Each scene shows the same named points in several views. A view is turned or mirrored, shifted and resized as a whole, has a little noise and may leave points out.

Scene 1
View 1
lavaz: [ 30 -17  41  31  -3   7 -12   1  24  -4  34  20 -29 -10  10 -10  -7  -2
  -9  18   8 -37  18]
dop: [  9  13  -6 -38   3  -6 -10  -3 -23   4  -5 -35 -14   3 -11  24  -4   5
  -3 -31   1   7   3]
Nit: [ -2   3  11 -25  -1   1  -1  10 -21  -4 -11  -3 -21   3 -22   8  -4   5
 -10  10  -4   5  -4]
Mem: [ 10   2  23   1  -6   4 -21   5   2  -3  12  -5 -25  -2  -4   7   4   2
 -10  12  11 -19   4]
loz: [ 19 -10  26   5  -1   3  -4   2   4  -4  15   9 -24  -5  -3  -1  -9   1
  -8   9   1 -17  10]
Fipiz: [ 27  -2  24  10  -2   1 -23  -5  15   1  29 -10 -24  -6  11   7  -1   0
  -7  -7  14 -30  14]
Bazat: [  6  -1  23  -5  -5   4 -12   8  -6  -5   3   2 -24  -1 -12   4   0   3
 -11  17   4 -11   1]
von: [  4  25 -20 -55   4 -12 -17  -7 -32   7 -11 -58  -9   6 -12  37   1   7
  -1 -52   5  13   0]
safo: [ 23  -5  15  -9   4  -2  -2  -4  -3   0  14  -6 -19  -4  -1   6 -13   2
  -4 -13  -1 -10  13]
siti: [  1  18  -8 -43   1  -6 -14   0 -27   3 -10 -38 -14   5 -15  27   1   6
  -5 -26   3   9  -2]
zef: [ 24  -6  12 -13   7  -4   5  -5  -6  -1  10  -5 -17  -4  -2   5 -17   3
  -2 -17  -6  -5  13]
dobas: [  3   5  -2 -42   5  -5  10   3 -31  -1 -16 -16 -13   3 -22  14 -13   6
  -5 -16 -12  18   0]
fozag: [ 39  -8  19   8   5  -2 -11 -13  15   3  34 -10 -20  -9  17   6 -13  -1
  -1 -26   6 -26  24]
gurog: [ 12  -4  23  -1  -3   3  -8   5  -1  -4   9   3 -23  -3  -8   3  -4   2
  -9  11   3 -13   5]
Tubul: [ 22  -7  34  23  -7   7 -26   2  19  -3  30   4 -29  -7   7   0   4   0
 -11  17  17 -36  11]
Motaf: [ 27  -8  19  -1   5  -1   0  -5   3  -1  19  -1 -20  -7   3   2 -15   1
  -4 -12  -1 -15  17]
View 2
Motaf: [ -5  11  30 -14  -1   9  17   8   5   4  -2  -1  -5  -6  -9  17   3  16
   2  -5   6   9 -11]
lavaz: [-20   1  43  -6 -18  12   1  24   8  -5   2   6   6  -7   1  44   1  -2
   3 -18  35  18  -5]
dop: [  1  10   0 -20   2  10  18 -12  -4  14   6  -5 -15   7 -21 -14  13  33
  14  15 -31  -2 -10]
gurog: [-7  1 20 -7 -5 18 -3  9 -1 11  2  5 -5  6 -3 13 10  8  6 -5  9  9 -3]
von: [  2  12 -13 -26   1   7  27 -24  -7  13  12 -10 -20   9 -30 -27  16  46
  22  27 -53  -8 -14]
Fipiz: [-22   4  26 -14 -22   6  13   9   6  -9  10  -1   1  -5 -11  31   4  15
  15  -3   8  12  -9]
loz: [-8  5 31 -9 -4 14  3 14  3  7 -2  4 -2 -1 -2 21  5  7  2 -9 17 11 -6]
Nit: [  4  -1   2  -7   6  25  -8  -1  -9  26   2   7 -12  17  -4 -12  18  13
   6   5 -10   2   1]
Bazat: [-8 -2 17 -5 -6 21 -8 10 -2 14  3  8 -4  9 -1 12 12  6  7 -4  9  9  0]
fozag: [-14  14  36 -19 -13   0  28   9  10 -10   3  -5  -2 -15 -15  31  -3  21
   8  -4   6  11 -16]
Tubul: [-25  -3  29  -8 -26  13  -2  17   4  -6  11   5   4   0  -3  39   6   3
  13 -10  23  16  -4]
safo: [ -3  10  24 -15   0  10  16   5   3   7  -1  -1  -7  -3 -11  11   5  18
   4  -1   0   6 -10]
Mem: [-15  -2  16  -9 -15  16  -4   7  -1   5   9   5  -2   7  -5  18  12   9
  13  -2   6  10  -2]
View 3
von: [-19  18 -39 -17 -16  19 -19  -1   7 -17 -28  46  33  33  -7   7  -5 -41
  34  36 -10  21  18]
lavaz: [  7  28  71  30   6  13  -6  23  -7  33  -3   2 -53 -11   5   6  26  40
  -2  -7  19  23   3]
fozag: [ -9  36  52  27  -2  20  -6  36 -11  10  -5  30 -28   3   7   7  23   4
  17  21  10  37   1]
gurog: [  8  16  26   9   1  16 -12   7  -2  21 -13   5 -22   3   6   5  16  14
   5  -2   6  13  19]
siti: [ -9  13 -26 -14 -10  16 -18  -7   7  -5 -26  28  18  24  -4   5   0 -22
  22  19  -6  12  23]
zef: [  3  19  23  13   2  24 -11  23  -9   9 -12  15 -10   7  18   6  20  -9
  15  13   0  19  27]
safo: [  2  21  25  12   1  21 -11  20  -7  11 -12  16 -16   6  12   6  19  -2
  14  10   3  20  21]
Fipiz: [ -8  33  46  19  -4  12  -8  18  -1  17  -7  23 -32   3  -6   6  16  21
  11  11  14  30  -6]
Tubul: [  0  28  55  20  -1   8  -7   9   1  29  -6   9 -45  -4  -8   5  17  40
   1  -5  19  23  -8]
dobas: [  9   4 -20 -10  -1  24 -19   0  -2   2 -24  11  16  17  18   5  10 -26
  16   8 -11   4  46]
Nit: [ 12   3  -9 -10   0  16 -18 -12   5  15 -22   0  -2  11   6   3   8   1
   6  -7  -1  -1  35]
Bazat: [  9  12  19   3   0  13 -14  -5   3  23 -16   1 -21   3   1   3  12  19
   2  -8   8   7  21]
loz: [ 10  18  38  15   4  18 -10  13  -6  23 -10   3 -30  -1  10   5  21  17
   4  -4   8  15  20]
dop: [ -8  17 -17  -8  -9  19 -17   3   3  -4 -23  30  14  22   1   7   4 -24
  25  23  -5  17  23]
View 4
fozag: [-14  -4 -18 -32  -7 -15  -7 -14 -30  -9 -15   1   2 -13 -24 -14  25  10
 -19  16 -10  38   9]
lavaz: [  4  21 -22 -19 -29   2  18   5 -45   9 -16 -12   6 -10 -57   5  22   6
 -10   4   4  32  40]
gurog: [  4  16 -13 -10  -8  -9  22   0 -20   4 -12 -14   6   2  -6  -3  15  -8
   5  -8   6   1  18]
dop: [-13 -13  -6 -12  28 -31   4 -20   6 -17 -10  -2   0   6  49 -21  14 -10
   5  -3  -3 -10 -18]
dobas: [ -7   4  -2 -19   6 -27   8 -17   4   1  -8 -23   7   7  54 -21  12 -26
  13 -10  -1 -33 -23]
loz: [  1  17 -15 -18 -18  -7  16  -2 -27   7 -13 -17   7  -4 -17  -3  17  -6
   0  -3   3   7  19]
siti: [-10 -12  -4  -4  34 -31   9 -18  12 -18  -9  -2  -1  12  57 -20  11 -13
  12  -9   0 -16 -18]
zef: [-10   6 -11 -30  -9 -19   0 -15 -18   0 -12 -16   7  -7   8 -16  19 -10
  -4   3  -7   2  -5]
Bazat: [  7  17 -12  -4  -4 -10  27   3 -17   4 -11 -15   5   6  -1  -1  12 -10
  10 -12   9  -6  20]
Nit: [  6  14  -6  -3   5 -17  26  -4  -2   4  -9 -21   7  11  32  -8   7 -22
  19 -18   8 -28   1]
safo: [ -8   5 -13 -25  -6 -17   4 -12 -18  -2 -12 -12   5  -5   2 -14  19  -6
  -4   3  -4   7   1]
Fipiz: [ -5   0 -18 -13   2 -12  11  -5 -27 -10 -14   5  -1  -5 -25  -4  21  12
 -10   6   1  34  24]
Motaf: [ -8   7 -14 -29 -13 -14   2 -10 -25   1 -13 -13   5  -8 -10 -12  21  -4
  -9   6  -5  14   6]
Mem: [  4   9 -14  -1   4 -10  25   2 -19  -2 -11  -4   2   4  -8  -1  14  -2
   4  -8   8   9  24]
von: [-20 -29  -3  -7  51 -41  -3 -29  21 -29  -9   9  -5  12  76 -30  14  -8
   7  -2  -7 -12 -33]

Which points are out of place in each view (at most two, in the order of its rows)? Write - if all are in place.
view 1 -> Nit
view 2 -> loz, Bazat
view 3 -> gurog
view 4 -> -
